Points, in no order, along strands that fork, close into loops and pass close to each other.
In the rows, zero is written as 128.
Two points are linked if the straight distance between their rows is under 36.4. Some points are linked to none.
buge: [197,152,110,134,136,103,145,161,152]
Delof: [138,154,131,140,138,91,169,144,171]
kegu: [161,150,118,187,85,147,90,151,131]
Vifu: [86,127,165,116,138,100,167,129,163]
bebu: [123,167,120,151,146,83,178,153,176]
bidab: [154,151,79,182,115,174,77,113,112]
vofu: [113,137,83,154,152,195,76,79,112]
pera: [133,155,94,123,170,77,192,134,148]
pofif: [140,172,106,148,153,82,177,159,171]
nusu: [138,122,134,154,90,139,109,130,125]
Budip: [180,120,109,96,149,101,159,119,125]
gani: [76,109,132,121,123,169,87,112,87]
subik: [99,115,139,84,171,93,181,115,137]
dezu: [125,136,87,168,125,180,80,96,106]
vovup: [204,149,110,137,124,113,132,160,144]
kekis: [82,120,148,94,166,93,181,121,147]
riki: [182,144,93,168,101,150,90,139,111]
Zarud: [169,141,130,161,93,128,112,151,138]
mifin: [167,149,84,183,104,163,81,131,111]
kop: [102,135,152,124,140,94,172,131,166]
Kolom: [153,143,131,128,135,96,159,138,159]
Mukad: [81,111,138,135,108,164,92,117,101]
zugeg: [120,118,136,150,92,146,104,125,118]
gim: [167,115,122,113,122,118,137,123,121]
sevin: [68,110,192,114,109,125,129,137,143]
zepo: [81,95,170,81,127,132,122,125,105]
vovu: [84,100,166,106,113,140,115,126,111]
buri: [131,136,108,176,95,164,87,120,115]
tura: [54,116,194,96,138,108,151,137,152]
Nif: [134,148,80,179,127,183,76,96,115]
bopo: [154,149,92,112,173,81,186,133,144]
lut: [170,141,120,121,140,96,159,137,150]
Zos: [188,154,108,128,146,96,157,154,155]
nekon: [57,117,197,110,122,114,145,139,156]
lozag: [212,138,97,139,115,129,112,150,117]
zivef: [65,104,188,74,143,114,139,132,124]
daz: [99,97,150,104,116,142,113,119,100]
fal: [114,129,86,152,139,186,80,88,101]
nufa: [161,131,128,151,95,130,115,137,130]
Mokal: [112,93,143,96,123,139,121,115,97]
Nivu: [99,91,161,74,140,123,136,119,107]
Lozif: [102,115,137,149,94,156,98,120,113]
nono: [118,127,140,109,148,95,173,123,154]
Levip: [114,125,111,160,106,168,88,110,106]
Semu: [151,141,113,179,87,152,89,136,121]
dutaf: [166,164,108,136,152,88,166,155,165]
penok: [125,147,79,165,155,199,73,77,125]
danu: [69,99,184,77,132,125,124,132,109]
bekug: [100,117,111,142,118,173,88,102,96]
tove: [83,104,175,112,109,133,121,130,125]
fuve: [58,110,188,81,146,109,151,133,139]
bizap: [172,112,117,102,134,113,147,118,117]
Dekog: [82,112,116,124,131,175,85,104,86]
feroz: [209,139,102,132,122,118,124,152,127]
gofo: [169,137,97,102,169,86,180,124,138]
gov: [45,112,170,104,117,157,86,131,91]
fano: [202,140,95,153,105,137,102,150,114]
lepum: [78,117,166,99,148,101,167,126,153]
kes: [167,124,126,132,109,122,128,130,128]
piv: [108,88,149,76,138,131,132,116,96]
Duzut: [186,124,99,93,161,96,168,120,126]
Vekom: [116,120,129,95,167,92,182,117,141]
milav: [171,151,126,178,84,135,99,162,140]

A piece is two or more points that can be reached from each other along the links. Count, over all rows, the pieces, the separate loops (a circle has one, a figure eight two, a Y none), the forks (points with three links) and the tips (points with one).
pieces: 4
loops: 5
forks: 4
tips: 2

A fork is a point with three links, a tip a point with one. Leave the first point through the second and follow the links. Name the first fork or tip that comes.
mifin, bidab: penok
piv, Mokal: vovu
Semu, kegu: nufa
Duzut, gofo: pera
Kolom, Delof: Zos
fuve, zivef: zepo

Name the points in between on the shortest way along the links from the first point to the second, in order.
feroz, bebu: vovup buge Zos dutaf pofif
vovu, nekon: tove sevin
Semu, bekug: buri Levip
daz, danu: vovu zepo
dezu, lozag: Nif bidab mifin riki fano
